Each scene shows the same named points in several views. A view is turned or mirrored, and shifted as a whole, has a little noise and may leave points out.

Scene 1
View 1
bap: 3, 3, 2, 8, 1, -4, -5, -7, -13, -11, -5, -1, -8, -6, 2, 5, -7, -1, -5, 1, -9, 0, -16
vak: -1, 12, -27, -14, -22, 3, -25, -12, -22, -1, -30, -2, 18, -6, 8, -5, 7, 13, -3, 4, 6, 21, -14
lidat: -6, 7, -3, 0, -3, 2, 3, -9, -13, -10, -10, -1, -6, -17, 1, 2, -6, 1, -6, 9, -1, 9, 7
duzu: 0, -11, -17, 11, -12, 2, -17, 6, -4, 2, -3, 7, -15, -9, 12, 0, 8, 12, 7, 3, -1, 2, -9
petu: -7, 4, 8, 9, 7, 0, 14, -7, -10, -16, 1, 0, -16, -19, -2, 6, -13, -4, -7, 10, -6, 2, 11
vavun: 14, 2, 9, 14, 6, -10, -11, -8, -16, -13, -3, -2, -8, 5, 1, 9, -9, -4, -6, -7, -18, -7, -40
revi: -19, -1, -10, 2, -5, 10, 15, 0, -2, -7, -1, 5, -19, -33, 4, -1, -2, 5, 0, 20, 7, 11, 41
vizog: -1, -7, -8, 11, -5, 1, -7, 2, -6, -4, -1, 5, -16, -11, 8, 2, 1, 6, 2, 5, -4, 1, -5
tizi: 3, -5, 11, 19, 9, -4, 5, -1, -6, -13, 7, 3, -24, -9, 1, 9, -10, -4, -3, 2, -13, -7, -9
midoz: 11, -7, 3, 18, 2, -7, -13, 1, -10, -7, 1, 2, -15, 2, 5, 7, -3, 1, 0, -5, -15, -8, -33
pab: 3, 12, 6, 2, 3, -5, -2, -15, -19, -15, -12, -5, 0, -6, -2, 5, -12, -3, -11, 1, -10, 5, -16
liman: -13, 31, 28, -6, 19, -2, 37, -30, -23, -33, -9, -12, -1, -27, -18, 8, -32, -18, -25, 15, -8, 11, 25
pali: -9, -7, -23, 2, -16, 8, -10, 4, -5, 2, -8, 7, -12, -19, 12, -4, 9, 14, 6, 11, 7, 11, 13
Kisi: -22, 6, -23, -11, -16, 13, 5, -5, -9, -4, -15, 3, -4, -33, 6, -7, 3, 11, -1, 21, 15, 23, 41
mima: 5, -12, -26, 7, -19, 2, -31, 7, -7, 7, -10, 7, -7, -2, 17, -2, 15, 16, 10, -1, 0, 5, -23
Neni: -4, 5, 13, 11, 10, -2, 15, -8, -10, -17, 3, -1, -17, -17, -4, 7, -15, -7, -8, 7, -10, -1, 6
nasad: -2, 1, -19, -1, -14, 3, -17, -3, -13, -2, -15, 2, 0, -9, 8, -2, 5, 10, 0, 4, 2, 11, -8
fatag: -7, -20, 5, 27, 7, 4, 15, 13, 8, -6, 22, 11, -44, -24, 7, 6, -3, 1, 6, 11, -7, -10, 20
roput: -9, -21, -12, 19, -6, 8, 2, 15, 7, 2, 12, 13, -35, -23, 12, 1, 7, 10, 11, 12, 1, -2, 20
vokof: -1, 1, 11, 13, 9, -3, 10, -5, -8, -14, 3, 1, -19, -13, -2, 7, -12, -5, -6, 5, -11, -3, -1
Pav: -15, 23, -7, -17, -7, 5, 8, -21, -22, -15, -23, -6, 11, -24, -4, -2, -10, 1, -13, 15, 6, 23, 22
View 2
Neni: -10, -11, -10, -8, 3, -8, -15, 14, 8, 1, -12, -16, -4, -9, 10, 11, -2, -4, -7, 2, 8, 13, -2
vizog: -2, 8, 5, -4, -2, -4, -19, 10, 14, -8, -10, 6, 7, 10, 6, 8, 3, 6, -6, -14, 10, -8, 1
Kisi: -17, 33, 0, -22, 23, -8, -16, -8, 25, -8, 25, 23, -4, 16, 15, -8, -6, -16, 1, -3, 14, 18, -8
duzu: 2, 14, 11, -1, -5, -3, -20, 8, 16, -12, -9, 15, 11, 18, 4, 7, 5, 10, -6, -20, 11, -17, 2
vokof: -7, -10, -7, -6, -1, -7, -16, 15, 8, -1, -15, -13, -1, -5, 7, 13, 0, 1, -7, -3, 7, 7, -1
lidat: -10, 5, 1, -7, 7, -6, -10, 13, 14, -5, 1, 4, 3, 2, 15, 0, -5, -8, -5, 1, 12, 5, -1
revi: -15, 22, -10, -25, 16, -10, -24, -10, 22, -3, 10, 5, -11, 9, 6, 6, -1, -8, 0, -9, 9, 24, -9
tizi: -3, -11, -6, -3, -7, -6, -19, 16, 7, -2, -22, -14, 1, -3, 4, 17, 3, 7, -9, -8, 6, 0, 1
mima: 6, 18, 22, 6, -8, -1, -16, 13, 17, -16, -7, 27, 21, 25, 6, 1, 4, 13, -6, -22, 14, -33, 5
midoz: 5, -11, 8, 10, -15, -2, -14, 25, 6, -8, -27, -4, 15, 3, 6, 13, 4, 13, -11, -12, 9, -22, 6
liman: -24, -22, -21, -13, 19, -11, 1, 21, 6, 8, 5, -25, -13, -27, 27, -2, -16, -30, -6, 31, 12, 40, -4
roput: -4, 21, -5, -19, 0, -8, -36, -11, 19, -6, -10, 4, -5, 17, -8, 20, 10, 13, -2, -30, 5, 5, -6
vak: -3, 17, 25, 7, 7, 0, 2, 22, 18, -15, 14, 33, 22, 18, 26, -19, -9, -11, -7, 3, 20, -23, 6
petu: -11, -5, -10, -11, 5, -8, -15, 10, 10, 0, -7, -10, -4, -5, 10, 9, -2, -6, -6, 1, 9, 15, -2
fatag: -5, 7, -16, -21, -3, -10, -38, -8, 14, 0, -20, -14, -11, 5, -11, 29, 11, 15, -3, -26, 2, 15, -7
Pav: -18, 9, 1, -10, 21, -7, 1, 14, 17, -4, 21, 12, 1, 0, 29, -16, -14, -26, -4, 17, 17, 16, -2
nasad: -2, 14, 14, 1, 2, -3, -9, 14, 17, -12, 2, 21, 15, 15, 15, -5, -2, -1, -6, -7, 15, -16, 2
bap: -3, -6, 3, 2, -3, -4, -11, 20, 9, -6, -13, -1, 9, 1, 12, 6, -1, 1, -9, -3, 11, -7, 3
View 3
lidat: -14, -7, -6, 8, 4, -5, 9, -14, -6, -5, -3, -9, 1, -3, 17, -5, -4, -6, 3, -1, -12, -8, -12
vizog: -10, 5, 3, -1, 1, 6, 11, -19, -10, 0, 1, -12, 2, -5, 15, 2, -1, -4, 17, 19, -4, -3, -2
fatag: -24, 24, -5, -13, -15, 21, 12, 3, 0, -2, 1, -2, 25, 1, 29, 5, 26, -12, 17, 11, 5, 9, 12
bap: -17, -17, 0, 5, 0, -1, 15, -19, -8, -5, 2, -10, 2, -4, 6, -5, -2, -3, 14, 19, -5, -4, -2
midoz: -17, -20, 10, 0, -5, 5, 21, -24, -11, -2, 7, -13, 3, -7, -2, -2, -1, 0, 26, 40, 2, 0, 8
nasad: 0, 3, 6, 5, 12, -3, 7, -29, -14, 0, -1, -17, -12, -8, 12, 0, -17, -2, 13, 16, -11, -11, -14
vavun: -20, -39, 6, 7, -4, -1, 24, -24, -11, -5, 7, -12, 2, -6, -8, -8, -4, 2, 23, 38, 0, -2, 6
roput: -11, 38, 1, -13, -5, 18, 6, -8, -6, 2, -1, -9, 12, -3, 31, 9, 12, -11, 17, 12, 1, 4, 3
revi: -12, 27, -13, 0, 2, 4, 1, -2, -2, -4, -8, -5, 9, 0, 37, 1, 7, -14, -2, -18, -12, -5, -13
pali: 1, 28, 3, -2, 10, 4, 2, -21, -11, 2, -4, -14, -6, -6, 26, 5, -9, -7, 11, 6, -10, -8, -13
duzu: -3, 15, 10, -4, 4, 8, 9, -25, -13, 3, 2, -15, -5, -8, 15, 5, -7, -3, 21, 27, -3, -3, -3
Kisi: -1, 30, -11, 6, 14, -5, -6, -12, -6, -3, -11, -10, -5, -2, 37, 0, -9, -11, -7, -25, -19, -14, -27
pab: -19, -33, -3, 12, 3, -9, 16, -20, -7, -8, 0, -10, 0, -4, 2, -10, -7, -2, 8, 13, -10, -8, -7
Pav: -11, -12, -15, 18, 14, -18, 2, -15, -5, -9, -9, -9, -7, -2, 21, -11, -14, -8, -11, -24, -23, -18, -28
tizi: -25, -15, -2, -1, -10, 7, 18, -9, -4, -5, 3, -6, 14, -2, 9, -4, 11, -5, 16, 20, 1, 3, 8
petu: -24, -11, -11, 5, -5, 0, 12, -4, -1, -8, -2, -4, 13, 0, 18, -7, 9, -9, 3, -2, -7, -2, -3
View 4
pab: 14, -9, -2, 16, 10, 18, 4, -11, -8, -24, -4, 10, 9, 2, -5, -6, 2, 9, -11, -3, 15, -1, 9
vokof: 7, 1, -8, 7, 1, 7, 0, -12, -6, -9, -4, 11, -10, 1, -5, 6, 9, 6, -9, -2, 5, 1, -8
duzu: -2, 7, 18, -4, -4, 10, -4, -10, -1, -5, -7, -10, 17, -3, -10, 12, 14, -2, -7, 7, -7, -13, 24
vak: 12, -17, 15, 14, 12, 21, 12, -15, 0, -18, -11, -6, 49, 5, -14, -16, -4, -2, 0, 6, 4, -29, 41
lidat: 11, -8, -8, 10, 5, 7, 9, -16, -1, -6, -8, 9, 11, 4, -10, -7, 2, 1, 0, 1, 1, -15, 5
Neni: 11, -2, -15, 10, 3, 5, 3, -14, -6, -8, -4, 16, -11, 2, -5, 2, 6, 6, -7, -4, 5, 1, -13
nasad: 6, -5, 12, 5, 4, 13, 5, -13, 0, -9, -9, -5, 30, 1, -11, -3, 5, -1, -3, 6, -2, -21, 27
mima: -4, 5, 30, -4, -2, 16, -4, -8, 0, -9, -8, -18, 33, -3, -12, 10, 13, -4, -8, 10, -6, -19, 40
vavun: 6, 2, 14, 12, 7, 26, -7, -3, -13, -32, 0, 2, 3, -3, -1, 8, 12, 13, -23, -3, 20, 14, 16
midoz: 1, 7, 18, 3, 1, 19, -10, -4, -9, -22, -2, -3, 2, -4, -3, 15, 16, 8, -20, 0, 10, 8, 17
tizi: 4, 6, 0, 4, 0, 10, -5, -9, -7, -12, -3, 6, -10, -2, -4, 11, 13, 7, -13, -1, 5, 6, -2
liman: 29, -24, -45, 29, 16, 4, 19, -21, -7, -13, -5, 38, -14, 11, -5, -24, -10, 11, 2, -12, 18, -1, -33
revi: 7, -4, -19, 0, -4, -12, 12, -22, 7, 20, -12, 10, 4, 6, -14, -3, 4, -8, 14, 4, -19, -29, -10
pali: 2, -1, 6, -3, -3, 0, 6, -17, 5, 9, -12, -6, 24, 2, -15, 2, 7, -8, 6, 9, -16, -30, 18

Which points are out of place in each view (at most two, in the order of its rows)? Write none if all are in place.
view 1 => bap
view 2 => none
view 3 => none
view 4 => duzu, tizi

Scene 2
View 1
fere: -9, -5, 5, 0, 12, 14, -7, 24, -3, 25, -8, 10, 7, 6, 14, -10, 8, 25, -1, -16, -6, 7, -8
luta: -5, -15, -3, -5, -4, -2, 13, -4, -1, 6, -5, -5, -24, 15, -5, -7, -15, -2, -18, 30, -3, 0, -9
Zil: 32, -21, -11, -11, 14, -18, -25, -5, 13, 19, -23, -20, -13, 10, -12, 7, 7, -6, -12, 3, -15, -3, 16
mobes: 4, -11, 4, -10, 11, 7, -14, 11, 3, 20, -20, 3, 0, 8, 5, -6, 9, 20, -5, -11, -8, 8, -2
Gekun: 8, -14, 0, -12, 8, 0, -11, 3, 4, 16, -19, -3, -10, 10, -1, -4, 2, 11, -10, 2, -8, 5, 1
zoz: 0, -9, -4, 4, 11, 2, -5, 16, 0, 23, -3, -1, -1, 6, 6, -5, 3, 10, -6, -3, -9, 0, -3
nal: 1, -13, -8, 4, 4, -5, 3, 6, 1, 15, 0, -7, -14, 10, -2, -3, -7, -2, -14, 16, -8, -4, -4
vez: -6, -10, -3, 4, 4, 3, 6, 10, -3, 17, 1, -1, -10, 10, 3, -7, -6, 5, -11, 11, -6, 0, -8
zun: -14, -8, -11, 19, -1, -2, 20, 13, -6, 15, 21, -6, -15, 10, 2, -7, -17, -8, -15, 26, -6, -10, -14
Bizo: 14, -17, -15, 4, 4, -17, 0, -2, 5, 15, 0, -18, -21, 12, -11, 2, -10, -15, -18, 25, -11, -10, 4
Puseb: 16, -19, -31, 21, 0, -31, 12, -6, 5, 13, 22, -32, -32, 13, -20, 7, -23, -41, -26, 48, -14, -25, 5
toroz: -5, -7, -28, 42, 6, -16, 19, 22, -5, 27, 43, -19, -11, 5, -1, 1, -18, -26, -15, 28, -13, -26, -7
logut: 19, -11, -15, 13, 20, -12, -21, 20, 6, 33, 1, -14, 5, 2, 1, 5, 10, -1, -5, -12, -18, -10, 9
zazi: 10, -18, -7, -8, 2, -10, -1, -7, 5, 10, -12, -12, -22, 14, -10, -1, -8, -6, -17, 22, -7, -1, 2
davof: 9, -15, 1, -14, 7, 0, -11, 1, 5, 14, -22, -3, -11, 11, -2, -4, 3, 11, -11, 2, -7, 6, 1
Rup: 30, -12, -14, 9, 27, -13, -35, 22, 11, 39, -8, -16, 12, 0, 1, 8, 20, 3, 0, -26, -21, -8, 17
kogi: 16, -25, -11, -16, -6, -19, 7, -26, 7, -3, -15, -21, -42, 20, -23, 2, -21, -21, -28, 48, -5, -4, 3
View 2
Bizo: 9, 8, -20, -2, -12, 8, 11, 1, 0, 12, -7, 3, -11, 3, 6, -10, -10, 5, -7, 2, 2, -10, 7
vez: 13, 6, 2, -2, -3, -2, 5, -5, -1, -1, -3, 2, 1, 1, 3, -20, -2, 8, 26, 13, 0, 1, 12
zoz: 3, 0, 5, -10, 0, 9, 1, 4, 1, -6, 12, 1, 12, 3, -4, -25, 8, 14, 23, 13, -2, 1, 15
toroz: 33, 30, -9, -23, 10, -21, 15, 5, 20, 14, -15, 12, -1, -16, 15, -27, 1, -7, -4, 8, -11, -45, 11
Rup: -17, -7, -10, -25, 2, 37, -2, 27, 10, -3, 38, 3, 23, 11, -14, -29, 21, 25, -12, 3, -11, -12, 15
zun: 26, 18, 1, -7, 2, -17, 10, -6, 6, 5, -16, 6, -3, -9, 11, -21, -5, -1, 21, 13, -2, -16, 12
Puseb: 24, 24, -36, -6, -11, -5, 21, 1, 9, 27, -25, 9, -24, -6, 18, -6, -20, -8, -30, -4, -1, -34, 2
zazi: 4, 1, -15, 5, -16, 12, 9, -4, -6, 8, -6, 0, -11, 8, 3, -7, -12, 9, 5, 5, 6, 5, 8
davof: -5, -9, -4, 2, -13, 20, 1, 0, -8, -3, 10, -3, 2, 13, -6, -14, -2, 18, 19, 9, 5, 16, 11
kogi: 10, 5, -32, 17, -29, 8, 16, -12, -11, 21, -25, -1, -32, 8, 12, 8, -30, 1, -9, -3, 13, 6, 0
fere: 0, -6, 19, -10, 4, 10, -5, 2, 0, -15, 19, -1, 22, 5, -9, -31, 15, 20, 42, 19, -4, 11, 19
nal: 10, 5, -5, -3, -6, 3, 7, -1, 0, 3, -3, 2, -2, 2, 3, -17, -4, 8, 13, 9, 1, -3, 11
logut: -4, 2, -9, -22, 2, 21, 2, 19, 10, 0, 22, 4, 16, 4, -6, -28, 14, 17, -6, 5, -10, -17, 14
mobes: -7, -10, 7, -4, -5, 20, -3, 3, -5, -10, 19, -2, 13, 11, -10, -22, 8, 21, 29, 14, 1, 16, 15
View 3
davof: -9, -15, -16, -13, 3, 1, -7, -1, -5, 23, 8, -9, 3, 10, 15, 5, -6, -5, 13, 11, 8, 9, 2
zun: -4, -17, 15, 17, -38, 18, -6, 0, 4, 0, -11, -1, -3, 24, -4, -18, -1, -3, 15, -9, 11, -11, -4
Zil: -14, -4, -3, -17, 13, -5, -4, -12, 8, 4, 12, -10, 23, -1, 11, 7, -16, 1, 16, 23, 14, 30, 8
fere: -19, -15, -24, -7, -7, 2, -3, 20, -11, 34, -2, -6, 4, 9, 3, 13, -1, -12, -11, -8, -3, -15, -18
toroz: -12, -5, 38, 27, -46, 19, 1, -2, 19, -25, -19, 3, 17, 18, -22, -20, -8, 3, 9, -12, 15, -7, -9
vez: -8, -17, -4, 3, -19, 9, -6, 4, -2, 15, -3, -5, -1, 17, 4, -5, -2, -6, 10, -2, 7, -6, -4
Bizo: -5, -10, 14, 2, -15, 8, -6, -15, 10, -7, 1, -5, 10, 14, 5, -12, -10, 2, 25, 11, 17, 17, 9
luta: 3, -23, 2, 3, -22, 13, -10, -8, -1, 11, 0, -5, -11, 25, 14, -15, -1, -3, 28, 5, 14, 2, 9
Gekun: -10, -15, -14, -11, 0, 1, -7, 0, -4, 22, 6, -9, 4, 10, 13, 5, -5, -6, 12, 9, 7, 7, 1
mobes: -15, -14, -23, -13, 3, -1, -5, 10, -8, 30, 6, -9, 6, 6, 11, 12, -4, -8, 0, 4, 1, -1, -8
Puseb: 0, -7, 43, 16, -31, 16, -5, -27, 25, -34, -5, -1, 15, 19, -5, -28, -14, 9, 37, 12, 27, 23, 16
logut: -26, 2, 3, -5, -2, -2, 3, 5, 10, -1, -2, -5, 32, -4, -9, 11, -15, -1, -7, 4, 7, 10, -12
zoz: -15, -12, -10, -3, -10, 4, -3, 9, -2, 18, -1, -6, 9, 9, 2, 5, -5, -6, 0, -2, 4, -4, -10
Rup: -33, 7, -6, -15, 14, -9, 5, 7, 10, 4, 4, -8, 42, -14, -8, 22, -18, -1, -16, 9, 4, 16, -15
zazi: -2, -16, 1, -5, -8, 7, -8, -12, 3, 7, 5, -7, 1, 16, 14, -8, -7, -1, 27, 14, 15, 15, 11
nal: -7, -14, 2, 2, -17, 9, -6, -3, 2, 8, -2, -5, 3, 16, 5, -6, -5, -3, 15, 3, 10, 3, 1
kogi: 11, -20, 15, -2, -13, 12, -13, -31, 8, -5, 9, -7, -7, 25, 23, -24, -9, 4, 52, 25, 25, 29, 29
View 4
zoz: -2, 12, -3, 3, 21, -14, 6, -2, 17, -5, 12, -8, 2, 6, -2, 0, 7, 4, 17, -16, 1, 8, 9
toroz: -42, 34, 25, 4, 8, -16, 35, -10, 17, -1, -6, 0, 0, -19, 15, -1, -10, -22, 61, 14, -11, -8, 17
logut: -6, 17, -8, 9, 0, -21, 8, -1, 31, -16, 21, -14, 5, 8, 5, -9, -2, -14, 25, -19, -20, -9, 11
Puseb: -35, -3, 19, 11, -20, -28, 42, 9, 7, 4, -21, -18, -15, -19, 27, 9, -18, -36, 63, 18, -14, -14, -8
kogi: -10, -37, 7, 10, -13, -28, 30, 22, -8, 14, -28, -29, -26, -8, 22, 21, -8, -19, 40, 7, 5, 2, -27
zun: -26, 16, 20, 1, 22, -13, 27, -4, 5, 8, -10, -3, -4, -12, 8, 8, 0, -4, 44, 8, 7, 8, 8
davof: 8, -13, -9, 5, 10, -19, 5, 11, 9, -1, 4, -19, -7, 9, 2, 8, 6, 2, 12, -18, 4, 10, -7
Gekun: 7, -9, -8, 5, 11, -19, 5, 8, 10, -1, 5, -18, -6, 9, 2, 6, 6, 2, 13, -18, 4, 9, -5
fere: 5, 16, -5, 0, 35, -10, -1, -4, 17, -4, 18, -4, 6, 11, -9, 0, 14, 16, 6, -23, 8, 16, 13
nal: -10, 1, 5, 4, 11, -18, 17, 4, 9, 2, -3, -12, -6, -2, 7, 7, 1, -5, 30, -5, 2, 6, 0
vez: -8, 6, 6, 2, 21, -14, 15, 0, 8, 3, -1, -8, -4, -1, 2, 7, 5, 3, 26, -7, 8, 12, 3
luta: -11, -10, 10, 3, 15, -18, 22, 8, -3, 12, -15, -14, -13, -6, 9, 16, 2, -1, 32, 1, 12, 13, -8
Zil: 7, -18, -16, 12, -15, -28, 7, 16, 19, -9, 9, -29, -9, 11, 12, 2, -4, -17, 18, -20, -15, -7, -12
mobes: 10, -1, -11, 3, 20, -15, -1, 4, 14, -5, 14, -13, 0, 13, -4, 3, 10, 10, 5, -25, 5, 13, 2
Rup: 5, 15, -20, 11, -6, -23, -3, 1, 38, -24, 34, -19, 9, 17, 3, -14, 0, -15, 13, -30, -27, -13, 11
Bizo: -13, -8, 4, 8, -5, -24, 23, 9, 8, 2, -8, -19, -11, -5, 15, 8, -6, -17, 38, 0, -5, -3, -8

Which points are out of place in each view (at most two, in the order of its rows)? Write none if all are in place.
view 1 => logut
view 2 => vez
view 3 => none
view 4 => zoz
